Each row is a point on a tangle of strands that fork, close into loops and nearly touch. The rows are in no order.
Two points are linked if the straight distance between their rows is under 107. Some points are linked to none.
gepu: [-30  26  11  -1   0  -4 -24  13  14   2 -47  -6 -12  -1  29  55  16 -26
   8  24  14 -40 -15   6  13  37  -9   9 -17   9   7  -4  22   2 -36 -45
  -2   2  10   1  39   8 -20   9   9  50   5]
dizu: [-32  16  20   0  -8  -2 -13  10   6 -25 -29  -8  11 -19  -9  20   0   7
   4 -17  -2 -30   2   8 -16   9 -12   5 -13  -1 -24 -19 -17   3   4 -14
   7  -1   9  24  14  -2 -15  21  -7  19  -4]
Nipo: [ -9  41  -5 -12  28 -18  -8 -10  27  10 -39  12  25  47  27  16  22 -40
   8 -12  13  -4 -15  51  -5  22 -10  -6  11  14  33   9 -23 -27   7  32
 -15  42 -10 -45   1   0   5 -22   8  23 -18]
Roso: [ 13  14 -31  43 -13  11   6   6   3  17 -25  -3 -11   1  -7  44  17  -1
   5 -54   7  -7  -3 -11 -17  14 -19   8   7   0 -15 -11 -16 -27 -11 -24
  24  38   6  26 -38 -43 -17  36  10 -22 -14]
bef: [  1  43   3   9  18   6   3  27  -6   1 -65  42  -9  29  23  50   3 -50
  34  10   7 -11 -27 -14  43  25 -27  41   4  -6   2 -18   0  28 -47 -36
  39   2 -28 -36 -12   5  18  -9  17   7   0]
vil: [-44  19  26   5 -25  -7 -27   6  32  16 -31 -39  -4   5  11  51  24 -33
 -10  11  18 -39 -17  -8 -13  33  -6   5 -15  18  22   5  12  -7 -24 -33
 -27  19  23  13  41  -5  -6 -21  13  62   2]
nilov: [  8  11  -4  14   3   2   1  29 -21 -32 -23  23 -36  10  -3   1 -20   0
  26  17  -9   3   2 -43  27 -12 -13  37  -1 -14 -44 -33  14  38 -15 -30
  41 -26 -26   1  -6   1   3  22  -6 -24   4]
Zume: [ -6 -33   2  -7 -75  15   3  -2  23  -8  18   4  10   7 -46  -7  -7  -3
   3  -5 -30 -25  11   3  -6   8   5 -23 -30   5   2 -11 -14   1  21 -23
 -18 -29   9  59  43  11   2  -9 -10  19   7]
mogol: [-26   4 -19 -13  12 -13  -9  -8  -7  -5  12  -6  65 -31   7   7  -5  33
 -14 -37  14 -32   6  44 -41 -10 -13 -19  -4   0  -9 -19 -26 -47   7  -1
 -14   9  31  17 -13 -13   0  36   3  -4  11]
Zade: [  2 -27  27  -1 -52  12 -14   6  -4 -30  -2  12 -30  -6 -42  -2 -13 -16
   5  21 -34 -12  11 -21  24  14  12   6 -25 -16 -31 -12  10  36   5 -26
   3 -25 -26  35  35  25 -24 -15 -15  14 -12]
budi: [  6  35  -2   2  45   0   9  -1 -34  -3  11  17  -6   2  21 -20 -11   4
  -4   4  19  27 -11 -18  -6 -29 -30   4  41  -6   0   1   2  -1   3  42
  26  14 -15 -37 -45   1  17   3  -5 -46  -1]
Favan: [ 13  32  11   9  40  -3  13   4 -23   6 -12 -18 -31 -21  24   7  10   2
 -38 -10   6  48   3  -3   7  -1  -5   2  34  -3   3  27  -5  -3  -4  34
   9  40  -8 -37 -61  -9 -34   0   9 -23 -28]
Zagez: [-18  12   2 -13   4 -16 -22   8  18  13  -6  14  10  23  35  -1   9  -1
  41  49  18 -32 -13  -7  10 -10   2  19  -4  24  11 -15  49  13  -6 -20
  -2 -25 -11 -17  48  18  24  -8  -8  17  28]
Lik: [-19  24  18  16  13 -19  -7  12   6  12 -42 -10 -15  15   3  13  17 -27
   2   7  29 -11 -23 -30   3   7 -32  14  16   2   1 -13   5  15 -17   7
  12  36  -8 -17 -10  -8  10 -27  -6   3 -14]
baf: [ -2  42 -28 -48  41 -11   6  -5  -5 -19 -10  29  31  47  54 -20  -8 -30
  21  12  -9  -6  18  45  27  -9  28  22 -12  10  -8   7 -13  -5  22  18
  -1 -24 -29 -32  15  28   6   0   7   0  12]
mip: [  1 -16   5  25 -20 -18  -2   6  38  20   9 -50 -27  29 -11 -20  34 -18
  -1  12  28 -13  -9 -43  -9   0   8  -9   5  26  12  -7   1  28  17  -5
 -15  22   7  31  32 -29  23 -36 -17  10  -7]
dus: [ 17 -16  -9   7   5 -17   1   1   3  -8  29 -18 -21   8   0 -51   4   6
  19  24   8   2   6 -46  -5 -40  12   9   3  17  -7 -27  20  19  25  -3
  28 -11  -1  17  21 -16   9   7 -23 -27   8]
dazi: [ 45   2 -40  10  23   0  17 -25  24  21  19 -31 -21  31  20 -25  19 -10
  -7  -6   6  34 -11  -6  -2 -16  10 -15   8  23  31  26   2  -1  20  15
   4  49 -10   8 -11 -35  16   0  -5 -25 -11]
fus: [-23   0   7 -30  20 -19   1   0 -14  -4   1  19  39  10 -20 -20  -6   7
 -10 -13   2  18 -14  40 -16   0 -18 -18  22 -13   5   8 -42   4  13  51
 -32   3   1 -30 -22  39  17 -40  -8  -8 -12]
derat: [ 21  27 -41 -20  33  22  28   5 -24 -18   9  33   9  23  30 -15 -13  -1
   0 -11 -23  22  12  14  15 -25  15  31   1   3 -15   5 -14  -9  19  10
  17 -13 -23 -21 -17   4  -2  31   8 -23   7]
moluv: [ 23 -14 -18  14 -16  22  10  20   0 -11  -7  23 -12  26 -18 -12 -15   5
  20   7 -11  -7  -5 -32  10 -18 -18  21   5 -14 -11 -17  12  21 -12 -24
  27 -29  -3   3   3  -8  21  13   6 -28  19]
zov: [ 39  10 -40  36 -16   8  19 -10  19  28 -17  -8  -6  24 -10  21  18  -9
  -4 -34  -9   7 -13 -10  -4  15 -16  -5   8  11   8  10 -11 -20  -3   6
  19  42   3   6 -29 -44  13   3   8 -23  -5]
pazib: [ -3  21   7  14  18 -10  -7  -8  10   2 -36 -30 -21 -34  28  33  23  -7
 -25 -27 -11   3  14  15  -5  26  12   1  -5   7 -12  10  -2  -8 -17 -16
   8  29  -1   1  -8 -40 -60  29   8  25 -29]
fepa: [-14 -16  81  -3 -10   0 -23  -3 -16 -15  -3 -28 -40 -59   3  10   1   9
 -13  25  -9  20  22 -19   7   1  26  -6 -14 -15 -23  12  37  18   8  -6
   3   2 -10  13   5  16 -45  -4 -18  14 -22]
nizan: [ -2  16  10   5  31  -9  -2   5 -14  -3 -19  11  -3  12  -4 -12  -4 -17
   6  -6   6   0 -14 -17   0  -8 -51   7  33  -2  -2  -8 -13  11  -6  22
  15  28 -16 -27 -35   3  18 -14  -1 -33  -9]
Lomag: [ -9 -19  12   7 -30  39   8   6 -20 -16   5  12  -3 -50 -13  47 -16  17
 -20 -17 -38   1  19  26   7  17  13 -18 -22 -27 -25   5  -7 -25  -4 -30
  -4 -29  16  27  -7  -1 -53  34  16  29   8]
doko: [-15  -2  -2  14 -24  -7 -12  -1  23  -2  -5 -21   4   5 -10  10  12 -12
  -3  -4  -4 -32   2  -8  -9   4  -8  -2 -11   9   5 -12   6   2   6 -32
  -2   2  11  28  32  -8 -10   6  -2  23   1]
Ruk: [ 18  13 -30   1  11 -19   8   9 -10 -37   6   4  11  15 -25 -45  -5   6
  17 -40 -14  -9  12 -18 -16 -38 -13  17   3  -2 -43 -36 -25  16  27  12
  26  -6 -27  35   0  -9  26  12 -12 -41 -25]
kar: [ 22 -50   5  22 -13   7   4 -14  -4  -2  39 -24  -7 -53  -8   5  -7  20
 -29 -11 -18   9  19  -2  -3   0  43 -24 -27  -3  12   6  15 -32   3 -39
  -1 -10  16  26  -5 -27 -42  44   4   8   3]
vopi: [-20  40  11  15  11  -8 -11  18  20  18 -26  -5   1  23  27  29  15 -19
  17  25  35 -30 -27 -40  -6 -12 -25  21  19  19  12 -21  22   0 -27 -14
  20  22   2 -13   2 -15  15  -2   5  -4  14]
siv: [ 20 -39   6  20  -7  -2  -6 -10   9  21  27 -34 -31 -19   4 -15  10   4
 -30   0  -1  18   7 -21  -1   7  21 -19 -10   8   8  11  18   0  -3 -21
  -3   7  17  16  -4 -31 -16  13  -7   4  -2]
Gapom: [  2  -3 -21  -5 -12  13   6   7  -8 -11 -30  28  11  30 -16  14  -8 -10
   0 -23 -38  -8   7  31  22  20  -8  11   0 -14 -23   5 -32   1 -11  -7
  -6 -24  -1  -7   0  11  11  -9   5  11  -4]
Rokud: [-18   9  10 -29  16 -11  -6  -4   3  -7  -6  28  25  24   5 -13 -16 -28
  30  28  -1  -4  -1  33  15  14  12  16  -6   2   4  13   4  26  -5   9
 -11 -35 -22 -33  42  49  25 -34  -4  19  -1]
dufor: [ -5  25  21  17  30  -4 -28   1  -9   2 -37 -20 -30 -31  31  30  10   0
   3  17  24 -10  -8 -26   6  10  -7  17  11  -6 -17  -4  32   1 -33 -15
  27  17   5 -12 -20 -10 -28  23   5   6  -7]
nilu: [ -5 -13 -33 -25 -12  -3   6 -13  12 -13  -6   1  35  19  -3  -1  13  -9
 -16 -31 -23 -11  30  60   7  24  18  -4 -24   8   3   6 -38 -15  15  -1
 -25 -10  14  20  22  -5 -12   4   6  23 -11]
mudav: [ -7 -11   5  18 -21 -12  10   8  32   9   0 -20   0  42 -28 -28  26 -21
   8   6  35 -15 -28 -51 -12 -11 -16   8  20  15  18 -18 -12  21  21  11
 -10  26   3  14  12  -8  50 -55 -14   2 -10]
rarud: [ 10  32 -29   0  16 -12   5 -21  23  30 -26   1   5  49   7  10  19 -26
  -4 -19  14   7 -24  23 -12   8 -16  -6  16   6  32  25 -25 -21   0  27
  -7  47  -8 -31 -22 -20  26 -22   6   0 -10]
dab: [-15  24 -30 -26   1  -9  -2 -14  25  22 -27  14  44  48  34  16  16 -25
   5 -18  15 -19 -10  65 -10  16  10 -20  -4  17  29  15 -36 -49  -1  23
 -22  24  12 -24   1   3   7  -7  20  29  10]
Rus: [-19   1 -26 -34   9 -15   2 -14  27   8  -3  -5  59  17  19  -4  20  -6
 -19 -23   0 -12  13  75 -12  15  20 -23 -12  22  26   8 -41 -35  22  20
 -43   9  21  -8   9   2  -5  -7  11  22  -4]
Sipa: [ 28 -52 -39  11 -45  21  12   2  18  -2  37  12  12  10 -20 -18 -22  18
  21   4 -11 -23   6 -30   3 -32   7  -2 -16 -10   5 -27  22   1  12 -43
  10 -56   9  35  36  -5   7  38  11 -18  47]
Dav: [ 51  -9 -39  32 -22   1  21 -12  30  30   8 -34 -14  47 -15  -5  32 -15
  -1 -13  10  15 -18 -14   3  -1  -6 -21   3  24  22  11 -16   3  13  16
  -5  49  -5  25 -12 -33  37 -18  -4 -22  -1]
gam: [ 37  11 -43  28   7  22  21  -5 -14  -2  14  13   5   2  13   8  -1  23
  12 -40  14   6  -7 -25 -25 -25 -32  -2  10  -4  -4  -6  11 -26   1 -13
  31  33  -2  18 -47 -40   6  45  11 -54  10]
Mapug: [ 20  24 -37 -16  40  10  24 -12 -10 -13   0   4  -1  12  30  -5   5  -9
  -7 -19 -13  23  20  27  17  -2  29  15  -2   5 -11  18 -24 -21  17  13
   9  21 -14 -17 -21 -21 -31  35  22  -6 -15]
gib: [  0 -13  27  23 -19   2 -20   0   8  -4 -21 -35 -19 -54   3  43  12  -1
 -37 -13 -29   3   7   7   1  32  12 -19 -20 -11  -6  25   6 -18 -18 -34
 -11  12  16  23  -7 -36 -61  36   5  42 -12]
zibar: [ -5 -45  10   3 -48  18   5  -6   8  31  21  12   2  29 -72 -26  -7   9
   0  10 -12  12 -32 -14  -8  -5 -10 -29   1 -11  27   9 -12  24  12  26
 -30 -10   1   2  16  27  61 -68 -14   5   0]
sed: [  9 -34 -10 -13 -33  23  15  -3  -1   6  30  10  14 -12 -21   3 -18  14
 -11  -4 -29  12  13  30  12  10  22 -19 -13  -5  13  23  -9 -11   4  -7
 -26 -39  15   1   2   4  -3  -8   7  13  18]
raluk: [  5 -40   7 -12 -30  34   6 -16   0  49  50   7  11 -31 -30 -10  -2  39
 -23   9   7  20 -26  13 -14   6  22 -51   8  -7  46  29   7 -25  -6  17
 -46  -8  26 -15 -11   6  15 -10   4  13  32]
tido: [ 11  -3 -17  12 -13  -9  -1 -12  32  23  -7 -28   2  22   6   9  23 -15
 -10 -12  -6   0   2  16  -7  27   5  -9 -10  30  26   9 -11 -13   3 -16
 -10  21  14  17  21 -28  -5   0  -1  20   0]
bope: [ 17  22 -36   0  12  -3  16 -13  12   0 -20  -4   4  31  32   0  25 -17
  -7 -19 -16   6  13  28   6  15   6   7  -7  23   9   7 -17 -18  13   0
   9  21 -12   1   4 -25  -9   8   7   7 -18]
kuvi: [ -1   4  -5   2 -11   9  -8  22   9   1  -9  24   1  18  13  11  -8   5
  36  34  10 -25 -15 -25   9  -7  -5  19  -3   2  -1 -16  39   9 -13 -32
  12 -32  -1   1  27   7  20  16   5   0  31]
Megu: [-36  10  42  -1 -22   9 -23   3  -4   2 -14  -9  15 -52  -7  36  -9  23
 -20   0   1 -12  -4  14 -27   5 -17 -19  -4  -9 -11  -1   8 -22  -4  -7
 -11   8  29  14   0   4 -19  13 -11  27   1]
vig: [-39   1  54  -5  -2  -9 -25   8   7  19  -1 -27 -13 -17   0   9   2   1
   6  36  47 -21 -24 -38  -9 -11 -12  -3   9  11  18  -5  40  27  -9  -1
  -2  20   5  -5  23  24  19 -26 -19  17   7]
vezu: [ -7 -20  11 -16  11 -13  -8 -13  -4 -20  16  -2  -3 -29  -5 -30  -8  14
  -4  -2  -4   6  25  10 -11 -11  15  -1  -3   0 -19   1  -2   6  22  17
 -14  -6  12  10  13  11  -5   6 -18   3  -4]
zif: [ 17  18 -32  10   2   1  14  -3   6  -3  -3   9  17  17  13  -5  -2   5
  12 -24   9 -12  -1 -10 -29 -27 -27  -1   7   4  -5 -21  -9 -23   7  -2
  20   1   9  14 -17 -24  18  25  -2 -27  13]
midak: [  6 -52   3 -10 -41  17  -2 -13   6 -10  37  -9  15 -48 -19   8 -16  21
 -26 -16 -27   6  29  34 -10  19  39 -35 -35   0  14  14  -6 -31   8 -24
 -26 -14  22  33   7   5 -24  21   2  23  19]
Bufu: [ 12  24  11   3  49   0  31  13 -42 -18  14  -4 -16 -28  18  -5 -18   5
 -11  13 -19  48  33   3  29   0  13  25  11 -16 -37   9  -2   9  11  25
  17  -2 -21 -39 -28  12 -45  12  10 -28 -26]
val: [  1  17 -13 -15  10  -7  -7   3  16   4  -9  18  11  43  31   6  -1 -26
  21  34  -2 -19 -13  19  23  22  18  14  -5  15  20   2  11   9 -10 -11
  -8 -17 -20 -28  40  17  14 -19  -7  21  16]
bugi: [  2  24   2   8  19  10   5  25 -14  -2 -67  30 -23  20   0  37   2 -38
  11  -7 -20   6 -11  -3  38  33 -27  31  16 -13  -8   2 -23  19 -38  -5
  30  10 -23 -27 -27  -4  -8 -19  17 -11 -18]
Zateg: [-27   4  22  24 -41  12 -22  12  22  27 -29 -25  -8 -15 -10  49  15  -8
 -23   5   7 -25 -20 -11  -4  33 -18  -4  -4  -2  24  19   5 -16 -34 -22
 -17  13  23   6  -3 -19  -8  -5   7  48   0]
Keb: [-24 -16  -6 -47   1   2   6   0 -33 -11  46  36  37 -18  -6 -27 -34  28
  15   9  -1  12  -1  37  -8 -26  15  -7  -1 -21  -9   3 -10 -11  17  47
 -17 -40  16 -21  -8  54  21  -7  -2 -21  16]
suted: [ 56 -21 -25  29  -7  20  27  -4 -18  14  30  -1  -6  -8  -4 -12 -17  35
  -4 -12  -3  27   2 -32  -4 -27  -7  -6  12  -8  11   1  13 -11  -4  -4
  23  -5   6   8 -40 -40  -2  44  17 -49  16]
Zami: [ -3  16  23 -20  48  -1   1  -2 -26  11   6  -2   0 -11  43  10   0   7
 -16  16  13  32   2  47  19   9  16   2  24  -7  16  23  -1 -14 -19  41
 -21   5  -1 -53 -27  15 -35 -15  23   5  -4]
mizot: [ 18 -44 -11  -4 -32  31   9 -20   6  33  33   0   2   7 -43 -10  -9  23
 -16  11 -17  32 -14  19   5  23  26 -33  -1  -5  33  35 -10 -13  -6  16
 -36 -23  13 -12  -1  16  22 -39   9   6  19]
Pitup: [ -1   6  11  25   9   0  22  13 -27 -37  15 -12  -9 -44 -34  -5 -18  25
 -19 -38 -24  29  19 -12 -11  -9  -9   4  28 -30 -44   0 -29   7   3  10
   7   1  -7   3 -58  -8 -21  11   1 -30 -37]
nitel: [ 15 -33 -18 -17  19   6  10 -23 -11  16  57   4  -4 -22  22 -43   0  24
 -11  19  10  30   8   2  -6 -14  44  -7  -5  17  29   3  14 -19  25  21
 -12 -17  10 -19  -3  11  -1  -3  -3 -19  24]
zibe: [  0   9   3  40  -9  13  -3  12   0  12 -20  -5 -12 -23 -14  24   4  10
  -5 -26  14 -18 -14 -34 -26   3 -46   8  25  -8   2 -12   3  -7 -29 -16
  14  17  16  15 -33 -31  -3  24   3 -15   0]
Pusa: [ 15  -2  -2  12   7 -12  13  13 -13 -40  11  -7   1 -22 -43 -27  -7  14
  -1 -48 -18   1  27 -19 -12 -20 -14   8   7 -12 -51  -5 -24  14   9   4
  15   0 -10  34 -25 -19  -8  13  -1 -33 -31]
Tilib: [  8 -21 -12  13 -29   1  16  -1  18  39  14  -4   7  39 -36 -23   7   3
   2   9  14  -1 -26 -27 -15 -12 -17 -19  14  -4  35   2 -12  12  -1  19
 -18  -3  11  -1   5  -7  53 -46  -5  -7   9]
puli: [ 23  36   9   7  53   5  12  10 -37  -5  15  -1 -37  -8  34 -16   0   0
 -18  18   7  42   6 -20  15 -19   0  15  26  -7 -12  11  10   6  -6  28
  27  22 -19 -40 -45 -11 -23  14   4 -42 -11]
pez: [  7   8 -11  13   1   2   5   2   2  -5 -44   9 -23  25  -1  18   2 -21
  -3  -6 -27  10  10   8  33  39   3  25  -2  -7  -5   8  -4  21 -23 -14
   2  -9 -17 -15   1  -2 -14 -27  11  18 -21]
fugir: [ 40 -33 -40  37 -14  30  23   0  -6   9  25  11  17 -13   3   4 -30  32
   5 -12   8  -4   6 -31   1 -21  -5  -6  -4 -13   4 -15  21 -22 -12 -41
  19 -22  17   9 -18 -39  -6  74  26 -39  44]
rokup: [-15  20  15   6  18  -5 -25   5 -13  -1 -40  -1 -22 -24  48  46  -1  -6
   2   7   8 -24   0   3  19  21   3  16 -17  -3 -20  -9  29  -5 -29 -44
  15  -6  19   3  15 -10 -39  46  11  29   6]
fasi: [ 16  -2  14   4  25 -29 -11  -2  -2 -23   3 -29 -43  -1  12 -47  10  -4
   4  21   7   5  20 -47   8 -26  12  19  10   7 -34 -12  17  38  23  13
  25  13 -28  10   3 -12  -8   0 -23 -22 -26]
dizuz: [ -8 -42  -9 -22   8  11  -6 -27   1  36  52  -4  16 -24  15 -19   0  30
 -20  23  15   9 -10  27 -14  10  42 -32  -4  21  43  16  10 -32  11   9
 -34 -16  28 -15  -2  15   5   2   2  12  37]
tasi: [  3 -30   9   1 -54   0  -7   0  29 -30   6 -12 -13  -4 -42   0   7 -28
   1   2 -37 -21  27  -4   8  13  30  -8 -38   9 -17 -16  -1  22  21 -33
  -2 -22 -14  66  57   5 -32  -3 -15  40 -14]
zopu: [-10  10  -6  -4  17 -18  18 -22  10  23 -13  -6  20  36 -20 -15  21 -14
 -20 -37  14  26 -18  36 -30  10 -28 -26  21   5  23  24 -43 -19  17  53
 -13  50  -4 -25 -38  -1  29 -36  -5 -20 -28]
gile: [ -7 -15  45  -2 -11  -9 -12  -9 -15 -23   7 -17 -15 -43 -24  -3  -7  10
 -17  -2 -16  22  17   5  -4  -2   7 -13  -8 -16 -20  13   2  22  13   8
 -13   1  -5  10  -3  20 -21 -14 -13  13 -25]
meza: [ -5  31 -13 -35  46   3   4  -5 -15  -6   5  26  26  25  51  -5  -1 -13
  -3  13   6  14   9  53  15  -2  20   9  13  -1  13  19 -10 -14   4  27
 -10  -1 -11 -52  -2  20  -9  -1   8  -4   9]
kofoz: [-38  -6  69 -31 -12  -3  -4  -6 -20   6  23  27   0 -38 -38  -3  -3  11
  -1  28   4  23 -13  16  -5  18  -1 -29   1 -26  23  24  14  22  -9  36
 -31   2 -15 -18  -4  64  12 -69  -2   8  -3]
Petuk: [ 18   3  25  16   8 -16  -5  13 -17 -32 -11  -2 -58   1  -4 -23  -5  -3
  14  29   5   5  12 -56  25  -9  -1  45  12  -5 -41 -27  24  57   5  -9
  38  -1 -34   4   6   7  -5  -1 -14 -21 -12]
Raf: [-23 -10  -6 -45  19  -9  -6 -12 -11  -3  33  18  38   0  18 -25 -10  18
   9  18  16  -3   1  44  -9  -9  29  -9  -5   9   7  -5  -7 -14  17  35
 -27 -30   4 -15  23  40  19 -14  -5   4  28]
gil: [  6   0  36  -2  13  -5 -16   2 -19  -6  -9 -18 -49 -23  26  12   0  -1
  -6  38 -11   9  26  -7  33  20  19  13  -8  -4 -18  17  41  18  -7 -12
   8  -9 -12 -14  11  18 -38  -3  -1  18 -17]
Buti: [-26   9   7 -38  12 -19 -11  -8   6   3  13  32  44  15  15 -12 -21   3
  35  33  14 -26 -15  34  -9  -9   5  -1  -5   2  13 -13   6   2   1  18
 -16 -22   0 -25  40  50  42 -34 -11  10  33]
suvat: [ -8  -4  -8 -16  10 -27  11  -6   6   3   2   1  26  19 -13 -18  23  -3
 -13 -31   8  12   5  31 -32  -2 -11 -23   5   2   8   6 -40  -2  19  39
 -20  15   9   2  -3   6  16 -28 -14  -3 -19]
fanu: [-23  14   0 -16  16  -8 -13  -6  -1 -22 -15 -13   5 -21  36  22   5   7
  -9  -9  -3 -13  17  29   4  22   9  10 -13   7 -21  -4   0 -14  -1 -16
   6   1   8  -1   5  -7 -37  35   3  24 -12]
Nin: [-14  39  40  -4  51 -22  -3  -3 -19   9 -23  -8 -11 -20  35  15  11  -9
 -26  12  13  23  -8  25   4  11 -12   2  31 -11   6  15   3   2 -29  38
  -3  36 -10 -44 -36  13 -32 -19  23   6 -29]
Nudi: [-10  14   8  37 -21  33  -6  16   9  41 -41  -4  -3 -14 -14  65   5  -2
 -15 -14  12 -21 -27 -16  15  34 -23   5   4 -14  15  11  -1 -20 -56 -21
  -5  19  20 -12 -36 -29  -1 -10  28  33  -8]
geso: [-12 -17  12 -23 -27   4 -11  10  -4 -32   4  24  -6   9 -45 -27 -13 -10
  23  15 -34  -7  23  -1  23   0   8  18 -27  -8 -24  -1   0  33  16  -1
  -2 -33 -24  24  35  47   5 -28 -10  12  -9]
Zira: [ 42 -16 -22   6  12  10  21 -22   4  26  39   1 -19  14  11 -41   6   4
  -8   9   0  41  -3 -12   8  -6  27 -15  10  19  37  15   2  -8   9  15
 -10  -2  -6 -10  -7 -13  10  -8   1 -26  17]
Suz: [ -8  41  17  15  31  -6 -27   9   2  26 -22  -7 -24  -9  56  23   6   4
   9  35  52 -19 -27 -43  12 -11 -14  16  19  17  18   0  46  -1 -37  -9
  25  20   1 -30 -13 -29  -6  32   4   0  18]
laf: [ 25 -37 -20  18 -44  15  17   8  14 -13  25  12  -6  28 -37 -26 -24   8
  35  16  -1 -10   0 -53   7 -43 -12  13  -8 -19  -7 -31  18  23   8 -23
  16 -50 -10  32  26  -4  26  10  -6 -29  29]
vut: [-14 -30  22   4 -53  14  -5  -2   6   3  27  -1   4 -17 -50   5  -8  18
  -4  -2  -8  -9  -2 -16 -33  -7 -12 -24  -6  -9   2   3   6  -9  10 -11
 -16 -11  19  41  18  -3  10 -18 -20   0  12]
fulu: [-22  37  20  17  14  12 -18  16   1  24 -48   2  -9 -22  20  64   4 -11
 -10  -2  23 -19 -23 -13  11  29 -32  14   9 -15   2   1  14 -14 -56 -21
  20  25  20 -28 -40 -16 -20  25  14  23 -16]
mugin: [-21 -20  33 -20  -4   5   0   1  -6   2  10  21  13 -11 -35 -11 -11   9
 -13   9  -6  20 -10  19  -5  11 -12 -13  12 -18  15  16 -10   6  -4  28
 -32  -5   1 -15  -2  39  28 -57  -3  12 -15]
tega: [  7 -31  24  32 -33  -4  -6   1  15  13  18 -49 -44 -18 -14  -7  29 -15
 -12  12  22   5  -6 -52   1   4  17 -17  -5   3  11   7  22  17  10 -14
  -8  19   9  38  13 -34  -6  -7 -17  13 -16]
pava: [-10 -13 -24 -24 -10  -1  15   5   2 -30 -13   9  32   8 -34  -6  -8   1
  -2 -42 -31   1  26  42   2  11   2   5 -15  -8 -12   2 -41   3  14  18
 -24 -20  -1  18  13  18  18  -5  -2  10 -23]
fibo: [-33  -2  50   9 -13   1 -33   2  -9  10   1 -20 -13 -39  -3  22  -4  13
  -4  23  26 -14  -9 -26 -21  -4 -12 -14  -3 -10   4   2  33   0 -12  -9
  -4  11  16   9   8   2 -11   7 -17  18   2]
fafid: [  6  27 -20 -27  32  -2  -2   9 -22 -18   5  36  14  17  42 -16 -14  -4
  28  14  -4  -1  13   5  15 -18  20  27  -6   7 -22 -11   7   0   8   2
  16 -31 -23 -19   3  24   6  21  -2 -16  21]
rugu: [  1 -31  -9  -4 -16  -4   7  -8   1  -4  34  -9  16  -5 -37 -26 -10  21
   4 -19  -5   4  13   0 -28 -29  -3 -14 -11   0 -10 -10  -9   0  16  10
  -2 -17  17  40  13  -1  17   0 -14 -18   3]
Kuv: [ 16 -15 -17  14  -5 -16   8  -3  10   9  25 -18  11  11  -7 -34  10   2
   9  -9  15  -8 -12 -32 -27 -33 -15 -14   2  13   7 -23   0  -2  11   2
   4   6  12  24   3 -22  24   9 -19 -29   5]
zap: [ 16  15 -31 -13  14 -18   7   4   3 -29  18   4  -4  34   7 -49  -4   4
  38   1  -5  -3  -2 -34  -7 -53   7  25  -4  19 -32 -32  -1  24  37   6
  36 -19 -21  18  15  -3  29  19 -15 -36   4]
kebim: [ 45 -32 -42  27 -24  18  23   9  11 -12  20   6   8   3   4   3 -12  11
  15 -10  -7 -20   8 -28   1 -20  15   5 -22  -5   1 -33  21  -6  -3 -61
  22 -41   4  32  14 -32 -16  70  13 -16  33]
tirel: [-23   0  21 -39  -8 -15  -9   2 -13 -32  -1  37  18   8 -28 -24 -28 -12
  29  28 -15  -7  12  24  14   1  -7  16 -17  -2 -13  -1  -2  39  13   8
  -4 -33 -26   0  43  74  31 -54  -6  12   2]
Nad: [-28   4  16 -24  15  -5  -6   4 -42 -30  24  29  28 -33 -15  -8 -41  28
  13  -1  -9  -4  14  22   0 -25 -15  -1   5 -26 -33  -7  -9  13  15  21
   2 -30   2 -12 -13  60  17  -8   4  -5   5]
Rudib: [-21   8  16 -27  24 -22 -22   0 -20 -28   5  -2  13 -24  14 -18 -20  32
  16  -5  11 -11  14  15  -3 -24   3   2  -8   3 -29 -19   7   0  18  18
  11  -6   3  -7  15  35   4  13 -14  -9   5]

A fork is a point with three links, a tip a point with one. Leave the first point through the second and follow the links. Name the first fork or tip that comes.
dazi / Zira: zibar
nilu / Rus: kofoz
mizot / raluk: zibe
bope / Mapug: puli
Favan / Nin: dizu
kofoz / mugin: bef

A piece is all that can be reached along the links. How many separate loops has the piece of each point below (a circle has one, a figure eight two, a Y none), and how many tips (points with one link)?
kofoz: loops 0, tips 2
nilov: loops 3, tips 2
vil: loops 2, tips 3
kar: loops 0, tips 2

How many points has the smallest loop of links through each point below? Write - if it is on no loop.
vut: 14
dufor: 7
fasi: 13
Lik: 21
Zagez: 17
midak: -
